Each row is a point on a tangle of strands that fork and nearly touch. The rows are in no order.
In the rows, 128 means zero.
Two points are linked if the straight distance between their rows is under 108. Some points are linked to none.
nuv: 134  125  128  103  94  165  154  157  100  119  144  91  124  162  158  112  66  132  119  106  148  126  123  146  94  138  116  113  114  129  116  119  161  176  133  138
Rezu: 114  127  146  132  159  115  100  107  149  118  121  158  161  116  114  119  119  131  114  101  103  141  113  133  185  120  136  146  153  122  89  144  130  112  142  159
zab: 165  137  97  152  125  150  148  105  159  118  135  148  125  134  129  150  132  138  116  190  164  83  178  154  137  127  105  73  163  124  114  105  115  103  107  121
vorop: 127  117  162  98  102  127  139  152  117  117  150  150  131  127  113  110  126  129  129  98  127  150  77  101  72  108  141  162  106  146  193  114  155  145  134  118
fuf: 122  156  115  76  127  92  105  119  121  142  116  112  154  99  173  121  136  134  164  116  101  195  113  130  128  158  160  145  129  148  125  131  139  139  134  111
firu: 114  126  148  141  190  104  99  136  150  121  130  121  138  117  148  89  88  120  114  92  106  151  110  144  136  111  126  194  106  128  92  124  116  133  106  133
gutim: 124  133  142  127  93  141  152  134  146  119  161  154  149  136  101  135  95  116  96  126  123  109  132  146  146  127  126  98  136  132  116  153  127  96  115  190
vifu: 131  91  142  144  125  145  161  155  125  155  172  158  149  148  72  124  135  139  118  79  125  120  101  116  97  97  144  132  139  132  165  122  146  98  140  142
dolok: 129  126  146  154  122  135  105  129  139  131  146  183  140  117  73  157  157  137  126  131  129  107  118  111  127  109  125  119  132  128  149  145  121  118  132  149
banul: 119  153  158  183  158  142  99  135  132  150  154  130  154  121  115  173  122  140  134  118  152  123  164  122  147  115  105  104  121  129  128  128  87  100  116  184
nilez: 131  94  131  119  136  132  154  124  138  117  126  142  99  126  97  128  176  125  113  139  124  106  103  106  118  124  142  131  142  117  148  118  135  138  145  72
Zakis: 136  118  151  143  112  146  133  147  119  135  158  187  132  130  67  145  141  132  120  111  128  115  109  102  84  107  130  133  119  138  177  134  130  117  126  135
vef: 144  134  125  126  109  157  114  119  126  110  116  142  119  125  127  171  132  150  146  145  152  95  160  138  119  143  109  105  127  124  116  121  126  154  134  125
zivis: 108  121  154  113  94  114  119  137  124  82  112  135  98  115  108  116  114  87  127  133  105  108  123  128  106  130  117  139  135  142  132  154  138  160  114  123
fad: 106  148  120  158  134  110  111  162  117  164  119  140  124  126  143  116  162  118  133  141  121  121  160  145  120  120  145  169  113  55  153  147  120  127  136  130
nuba: 127  109  145  97  121  150  129  106  125  73  108  98  96  144  130  143  102  118  134  150  165  128  102  131  121  154  111  96  134  174  115  105  158  189  149  90
Pim: 99  145  131  147  110  133  119  154  104  132  130  140  94  114  117  140  155  102  134  161  135  75  166  134  100  125  105  138  111  122  139  159  103  138  113  140
mok: 135  114  88  116  146  98  156  103  148  124  138  110  113  119  109  108  138  118  113  124  99  139  88  111  158  142  155  147  153  131  97  131  121  106  131  102
gunup: 127  126  152  173  145  148  115  141  131  142  158  146  151  127  104  152  137  147  123  119  140  112  143  119  139  116  122  119  138  104  140  139  120  111  129  160
tud: 113  121  161  110  134  108  111  140  125  129  152  127  103  104  144  108  133  112  144  125  133  147  99  110  76  125  149  184  107  147  182  118  139  143  133  91
bufi: 141  108  153  146  164  132  121  108  139  117  150  125  171  125  129  114  96  146  118  103  124  148  127  149  179  121  136  111  163  131  76  114  145  109  145  159
Pon: 166  107  101  141  155  157  169  104  152  122  151  110  114  146  141  138  149  152  113  177  173  102  157  143  128  142  106  82  152  132  107  88  121  113  125  88
Nuner: 95  136  150  127  84  143  132  156  112  109  124  142  96  129  108  134  131  95  142  139  131  81  148  132  88  134  112  146  124  119  141  159  127  171  117  122
Mig: 123  143  112  162  189  103  105  117  137  160  105  116  123  130  147  121  152  130  118  118  106  149  156  117  155  116  126  155  130  111  112  123  76  94  114  129
Kopup: 114  117  139  103  133  105  121  97  146  72  118  129  96  99  104  138  146  111  136  138  111  156  76  112  131  147  135  153  146  157  138  127  132  154  131  77
nakoz: 146  148  85  107  89  161  123  115  96  110  92  94  97  137  171  143  116  165  172  140  149  119  158  135  81  157  106  99  98  155  119  103  133  181  127  116
voz: 118  123  132  112  124  139  112  114  139  118  117  152  114  115  122  153  180  139  142  143  139  125  121  104  121  133  131  134  132  127  162  116  133  150  153  77
Zar: 124  151  90  157  159  104  114  115  112  177  108  100  110  121  147  131  160  128  130  137  116  155  149  100  142  112  111  140  105  137  133  124  64  88  105  122
leta: 131  97  151  101  143  154  133  90  134  78  123  103  109  147  135  124  96  133  111  155  158  151  88  142  153  156  115  101  142  174  88  100  171  169  156  103
buru: 104  118  174  140  170  142  110  152  133  126  140  127  156  136  145  108  105  144  140  109  140  157  118  148  151  123  143  181  115  87  131  118  169  146  150  140
zumob: 131  145  97  126  121  132  119  139  98  140  105  92  119  134  178  132  139  145  176  157  141  128  169  145  89  147  109  122  85  132  125  120  125  167  122  103
tinin: 137  132  97  90  101  149  133  109  113  94  111  95  103  131  156  147  109  142  150  136  156  128  121  118  89  151  113  90  118  178  114  104  141  178  137  100
Kozu: 160  136  111  83  61  175  173  153  104  146  120  105  142  167  147  126  78  139  118  93  129  129  115  128  89  135  133  106  119  128  131  103  168  160  141  142
bap: 129  135  84  97  141  92  128  103  145  117  107  104  117  107  144  107  137  115  105  116  93  157  105  123  155  143  142  140  144  142  95  137  123  127  123  107
nepad: 87  131  143  118  138  77  87  113  146  86  84  148  108  96  135  91  125  75  149  137  96  123  128  151  134  146  132  186  122  138  122  162  132  139  110  123
binov: 145  115  89  121  146  103  148  125  119  104  107  90  91  123  160  95  125  105  97  148  117  108  154  156  150  149  134  108  155  115  73  133  126  141  119  100
runom: 76  154  149  130  127  106  88  137  136  133  123  154  148  117  124  126  124  120  147  119  111  148  140  148  151  146  135  158  106  111  124  171  117  128  114  170
lavi: 163  136  119  119  98  174  139  117  142  110  127  155  128  140  120  157  118  145  126  149  152  86  151  148  117  132  114  84  148  130  122  110  124  130  126  127
ladif: 141  93  146  143  142  158  153  143  133  149  147  130  111  153  124  129  149  132  99  148  152  75  154  141  131  113  125  127  146  78  132  118  144  130  149  108
rad: 119  108  123  143  173  96  125  126  146  121  151  105  126  121  137  84  100  119  106  86  114  139  102  129  125  107  139  177  111  143  108  119  116  114  126  131
kazi: 98  121  138  125  134  90  110  128  137  86  109  136  83  103  120  92  133  74  121  131  98  108  107  123  104  120  134  176  124  142  137  147  126  134  107  119
delug: 146  87  136  139  156  161  153  116  149  132  143  122  110  143  129  143  162  143  102  170  162  93  145  139  143  129  118  104  162  122  120  96  134  117  144  91
Kadag: 155  125  82  130  123  112  146  121  134  133  103  124  102  134  142  119  143  106  101  175  124  88  162  148  154  133  120  96  157  101  89  137  120  118  128  108
von: 127  155  82  140  129  106  115  113  101  163  104  88  119  121  158  123  141  116  141  132  128  150  145  95  121  103  111  129  83  156  144  143  77  101  90  144
Dotuv: 118  129  152  117  146  99  101  108  150  93  121  159  151  107  113  113  126  119  132  108  100  162  74  128  166  124  143  169  142  135  126  141  144  124  141  125
vep: 145  120  127  112  77  145  179  158  120  143  114  187  124  151  84  138  149  110  110  128  111  82  125  132  129  122  137  122  152  80  146  145  131  126  129  133
subu: 121  152  121  148  116  141  97  138  107  162  102  129  156  124  170  157  150  164  200  149  141  142  174  142  102  165  116  124  92  109  142  124  134  157  122  121
dif: 116  117  144  93  123  108  106  98  144  72  116  147  141  111  111  135  134  120  144  132  100  170  70  120  159  144  145  154  145  154  124  129  146  147  140  98
luses: 133  129  110  163  122  109  143  130  117  186  160  90  127  129  119  124  123  131  128  95  138  139  130  97  109  90  120  115  99  158  157  135  98  76  98  173
pav: 153  129  144  106  79  166  157  118  161  89  139  165  127  130  105  147  94  117  114  143  142  88  138  147  120  137  113  79  162  159  123  115  135  139  112  132
dilir: 121  157  124  137  147  104  102  126  131  162  128  143  154  105  124  126  166  139  145  114  114  164  112  108  133  116  159  156  133  128  161  128  128  106  135  119
tiz: 134  100  122  123  134  127  146  134  121  109  131  100  108  134  149  95  115  116  101  131  132  119  122  145  127  126  127  123  144  110  105  127  147  158  142  111
peguv: 141  93  153  130  167  158  131  115  125  96  142  94  130  148  145  108  94  142  106  141  160  156  99  153  170  142  123  114  135  158  86  86  159  155  154  117
gofe: 163  148  106  136  109  136  146  122  125  152  134  121  158  134  122  159  114  152  141  112  131  126  126  115  122  120  129  85  140  129  123  119  129  98  143  156
fofet: 129  126  152  114  92  135  142  121  148  84  145  161  127  132  95  130  96  105  100  148  128  90  131  158  148  134  121  98  160  132  110  151  136  132  124  159
ker: 132  118  129  117  124  142  142  149  114  118  132  94  126  153  157  114  103  145  107  129  145  129  131  145  115  133  113  118  114  121  112  120  160  167  142  124
fab: 115  155  121  151  178  92  111  127  140  176  108  125  153  133  144  106  141  136  138  96  98  158  124  120  154  116  150  166  147  102  130  128  112  97  124  128
Vuvif: 137  141  132  113  77  127  154  148  112  135  111  193  128  133  61  152  141  106  102  128  100  99  122  125  130  129  141  109  132  102  144  157  116  120  113  164
neme: 143  113  123  126  100  161  159  152  125  154  129  152  111  157  114  129  149  126  105  145  142  75  151  128  117  113  130  122  146  77  147  123  133  128  147  106
gile: 104  165  131  124  63  136  124  147  120  135  116  193  129  128  80  164  154  105  144  132  112  112  131  122  119  133  127  118  104  124  160  179  109  110  108  159
futob: 128  124  136  114  137  149  101  98  130  93  117  133  109  118  134  174  158  163  153  158  157  121  128  120  126  139  109  119  120  157  127  106  125  168  142  94
nopem: 152  156  115  151  128  147  113  144  106  160  90  120  159  144  159  158  129  162  177  141  145  126  158  127  116  150  112  99  117  65  144  117  127  133  149  124
Bevud: 94  136  145  132  139  102  87  118  135  97  107  134  129  106  132  105  113  100  139  132  105  137  138  161  158  144  120  163  116  147  91  155  113  150  110  148
duna: 134  138  120  127  111  120  155  126  148  147  147  134  148  142  101  130  94  110  104  117  126  123  155  138  153  115  126  85  127  132  114  157  125  59  100  191
zib: 108  143  120  152  131  119  104  157  115  147  123  125  109  124  140  123  155  113  117  149  122  105  173  140  127  125  123  147  105  79  127  160  106  124  116  141
Maz: 169  132  100  155  152  124  134  111  125  156  110  116  151  139  141  145  143  140  129  150  114  129  156  129  174  141  124  94  165  74  102  119  108  84  137  121
Rugel: 159  128  103  161  153  149  127  115  119  158  92  121  158  150  152  169  151  163  147  157  141  118  149  116  148  149  120  84  142  72  126  103  118  103  159  102
rovef: 119  134  99  129  129  115  128  118  97  156  138  80  99  111  134  115  123  111  113  117  134  137  129  86  100  89  119  128  77  184  142  139  87  88  89  152
Lefop: 152  123  118  76  68  158  179  156  107  125  125  125  146  152  121  128  97  144  128  75  118  132  100  109  80  124  134  115  118  146  148  98  156  154  129  124
bapef: 140  134  111  151  132  124  130  102  142  160  135  122  135  132  128  139  112  118  116  134  143  138  173  129  155  108  106  78  120  144  122  138  88  58  91  171
Komo: 128  83  114  106  145  105  171  118  149  99  124  134  98  130  98  103  147  102  109  129  98  116  79  116  142  128  156  155  151  115  124  124  147  117  143  75
bisor: 118  151  100  92  137  80  112  117  129  130  112  109  134  105  161  97  143  116  134  115  89  173  114  130  141  146  154  162  132  136  118  136  126  131  127  110
fisi: 101  113  160  101  137  116  109  132  123  130  130  112  109  113  156  110  144  125  154  155  145  150  122  123  91  135  143  169  97  147  165  109  155  165  142  94
Subi: 116  117  155  144  150  138  125  141  130  131  151  116  154  131  139  108  112  154  123  99  133  156  104  120  134  107  152  152  127  104  133  114  161  141  148  143
dese: 107  119  150  159  152  108  107  132  129  129  172  106  130  104  125  104  103  129  110  82  132  146  121  117  120  100  125  154  106  169  135  125  104  114  115  167
sadi: 134  118  135  92  92  131  156  138  121  113  142  130  133  134  112  123  129  137  131  95  122  148  82  99  88  120  137  128  115  152  162  106  151  140  139  106
rop: 114  129  130  70  125  105  100  118  113  138  128  104  126  101  175  123  141  126  176  146  132  185  116  128  111  168  153  161  116  163  147  117  141  157  135  81
Nesu: 149  153  135  178  156  134  126  130  134  165  125  112  165  135  126  163  111  143  134  132  141  130  173  132  165  124  101  77  129  130  127  120  78  64  106  184
pibed: 123  119  152  140  120  136  145  148  127  148  174  116  162  139  112  119  106  151  127  78  127  137  103  111  111  100  144  134  129  121  141  119  155  118  144  160
zize: 76  174  135  130  88  119  110  149  117  149  124  166  144  123  116  148  136  118  146  115  111  135  136  131  140  135  133  135  101  113  147  192  124  112  105  180
Sido: 157  129  89  144  121  109  142  123  127  157  102  132  138  140  135  128  147  127  109  156  117  106  152  140  161  128  125  98  158  77  109  148  119  97  137  127
Gobup: 137  101  156  150  200  153  114  124  126  99  140  113  154  138  149  116  85  148  123  118  140  176  112  148  178  124  130  129  136  149  78  105  139  138  146  132
nepes: 126  132  131  151  134  113  130  143  117  168  176  93  140  123  120  111  118  145  134  82  138  136  113  90  93  89  134  136  106  153  166  125  124  107  114  154

A fork is a point with three links. Follow the links from the first point to the second and name the forks in between, in order.
fab / fofet: nepes > pibed
Pim / vef: lavi
banul / nepes: pibed
buru / zab: pibed > lavi
fofet / rad: pibed > nepes
Pon / rovef: lavi > pibed > nepes
dese / Zar: nepes

Follow the links from the first point to the second, and from the first to the third. Name the last point that the two ways share.
runom / fofet / nilez: lavi
buru / rovef / duna: pibed
rop / banul / vep: lavi
von / firu / Nesu: nepes
Mig / rad / duna: nepes
